A landscape with many valleys, sampled at points; each row gives a point and its height.
A ball rolls from a point to the lowest of its 3 nearest points, and stops where none of them is lower. Distance is the straight distance between rows; heights are no part of it.
j_477 height 35.7: [136 181 107 120 164 142 161 102 162 129 103 127 138 121 172 149 131 103
 113  90]
j_783 height 30.5: [148 167 116 118 143 119 158 104 169 111  89 127 140 148 165 158 145 140
 108 121]
j_558 height 25.4: [131 162 112 122 154 169 153 104 138 127 127 120 137 119 147 129 120 107
 112  93]
j_409 height 35.2: [ 88 172 138  97 123 137 137 137 116  91 111 143  88 138 137 122  92 125
 143 153]
j_612 height 56.4: [ 68 178 140 103  96 127 115 169  82  68 107 155  65 118 115  90  44  83
 157 146]
j_381 height 56.6: [101 134 204 126  73  69  95 175 107  95 154 154 105 143  92 117 101 154
 171 153]
j_600 height 17.9: [172 178 106 130 150  74 175 107 216 134  62 118 147 159 181 191 161 104
  89  99]
j_853 height 45.8: [161  63 104 154 108 147 102 121 121 158 168 118 161 101 110 114 160 152
 135 141]
j_105 height 9.9: [133  53 137 135 105 131  80 135  88 178 161 134 133 100  87 113 142 144
 146 145]
j_74 height 28.7: [116  98 101 133 159 182 126 138  81 169 148 109 124 116 108  99 106  99
 105 107]
j_291 height 11.0: [171  62  87 158  98 133 101 121 145 140 168 116 173 103 109 111 185 156
 141 141]
j_643 height 68.3: [109  66 194 127  89  85  71 164  76 156 161 158 119 115  84 106 122 133
 176 148]
j_349 height 42.7: [108 192 130  94 144 138 164 125 160 109  87 140 110 141 167 146 107 109
 116 127]
j_664 height 16.2: [112 159 114 124 168 181 146 110 120 141 123 117 125 120 144 115 104  91
 121  92]
j_998 height 23.0: [134 111 119 127 134 148 126 111 132 109 139 122 132 125 136 125 143 156
 122 140]
j_280 height 46.5: [162 158  84 179 157 144 140  84 159 116 131 109 177 114 163 134 159 107
 109  65]
j_736 height 54.5: [ 94 147 195 126  67 104  94 173  83  80 149 157  84 135  95 111  85 133
 163 161]
j_563 height 52.7: [107 156 167 105 103  98 121 150 138  79 121 142  96 166 116 136 120 171
 137 170]
j_820 height 48.6: [116 153 141 110 128 124 147 117 147  97 116 124 108 160 142 145 134 159
 113 155]
j_312 height 54.8: [103 132 184 119  81  74 103 156 126  85 144 131 110 149 105 130 125 170
 150 175]
j_156 height 40.3: [117  81 126 123 139 157 110 133  72 159 148 133 114 114 108 108 113 130
 114 130]
j_423 height 13.5: [145 207 112 113 153  80 180 119 201 142  64 125 134 134 192 184 129  88
 107  89]
j_47 height 23.9: [ 91 153 126 105 154 167 140 128 100 136 125 130 111 116 137 115  98 112
 122 123]
j_627 height 69.1: [117  65 190 122  85  87  79 153 101 158 169 154 138 119  98 121 133 164
 176 161]
j_57 height 63.2: [114  48 183 132  94  97  70 163  71 199 149 154 120 109  70 116 116 114
 167 141]
j_861 height 50.0: [ 99  70 135 123 137 156 103 156  47 180 142 129  93 120  82 106  88  99
 126 130]
j_523 height 3.9: [145 199 109 139 165 102 173 108 184 141  96 124 143 116 189 180 130  54
 120  55]
j_60 height 2.2: [159 135 115 121 119  98 135 109 176 102 107 110 140 165 141 155 158 182
 126 154]
j_149 height 40.8: [ 69 189 135  94 127 136 142 154 116  83  85 141  76 126 134 112  68  92
 133 144]
j_900 height 67.5: [ 90  99 181 119 102 120  87 164  61 123 142 160  83 117  86 103  91 118
 166 146]
j_989 height 58.0: [147  76 114 137 141 167 112 116  95 151 152 125 138 107 107 109 142 122
 116 127]
j_214 height 33.5: [150 111 123 130 120 117 131 118 155 110 141 118 150 138 135 134 163 179
 128 150]
j_389 height 30.8: [158 144  92 148 144 136 150 103 171 106 120 110 163 129 157 138 157 139
 102 113]
j_979 height 29.6: [143 109 142 118 105 111 128 128 152 106 138 114 138 145 117 140 152 199
 134 168]
j_711 height 43.9: [154  60 134 134 107 116 105 126 135 132 167 124 155 108 108 119 162 169
 142 157]
j_529 height 77.4: [ 79 128 146 103 126 156 115 159  71 123 133 142  78 108 103 108  72 107
 145 145]
j_842 height 15.6: [162  83  92 171 136 167 111 110 123 143 162 118 162 102 116 110 161 133
 117 115]
j_238 height 24.2: [179 155  85 120 147  74 176 106 217 127  71 104 157 184 160 162 173 150
  88 127]
j_388 height 41.3: [137 170  87 167 173 153 157  90 159 135 137 108 163 107 160 134 131  71
 116  54]
j_892 height 21.1: [173 159  81 146 144 101 165 100 201 119  93 112 159 151 171 158 171 139
  97 109]
j_414 height 73.1: [ 84  89 182 117 103 120  78 175  44 163 137 151  80 112  74  96  87 104
 159 142]
j_830 height 22.5: [148 178 120 113 150  98 173 119 195 120  81 116 136 176 171 174 156 123
  99 120]
j_500 height 21.8: [177 138  78 167 131 118 150  96 201 104 122 107 187 149 153 134 182 150
 114 120]
j_670 height 35.5: [131 182 110 133 165 145 167 100 159 127 114 120 139 116 164 146 115  74
 119  72]
j_827 height 18.1: [170 148  87 137 136 108 160 105 201 114 101 104 159 154 155 160 176 169
 110 133]
j_610 height 56.0: [119 104 164 119 107 119 105 143 111 121 147 135 118 131 114 115 143 166
 156 163]
j_542 height 63.5: [104  86 161 119 113 141 111 133  87 142 150 139 117 120 101 112 117 141
 145 152]
j_360 height 58.2: [ 73  88 133 111 130 147  99 185  36 177 132 137  68 120  73  91  57  86
 124 141]
j_19 height 51.3: [166 118 103 139 117 142 137 101 156 114 144 112 158 127 135 130 161 162
 123 139]
j_219 height 39.0: [126 180 127 107 152 137 163 116 153 115 107 133 122 132 173 143 125 126
 111 119]
j_572 height 45.3: [ 97 144 165 103 111 123 114 151  90  94 123 152  91 134 116 125 105 137
 149 159]
j_32 height 22.6: [122 135  99 142 169 184 146 110 114 151 136 112 143 109 122 109 114  92
 105  82]
j_497 height 34.8: [140 128  85 167 163 177 138 102 123 135 138 112 161 113 133 111 136  90
 105  75]
j_332 height 59.5: [173 113  83 169 118 136 130 108 158 117 154 110 175 120 140 130 172 153
 123 125]
j_983 height 55.5: [109  52 154 124 113 124  84 154  42 204 141 144  99 118  72 109  97 109
 132 137]

Two balls start at each pair of points below. Name the first point that both come to, or write -.
j_563, j_612: j_409
j_381, j_312: j_572
j_529, j_74: j_664
j_497, j_219: -

Write out the way that a ball takes from each point below.
j_783: j_830 > j_600 > j_423 > j_523
j_627: j_610 > j_979 > j_60
j_388: j_497 > j_32 > j_664
j_670: j_558 > j_664
j_736: j_572 > j_409 > j_47 > j_664
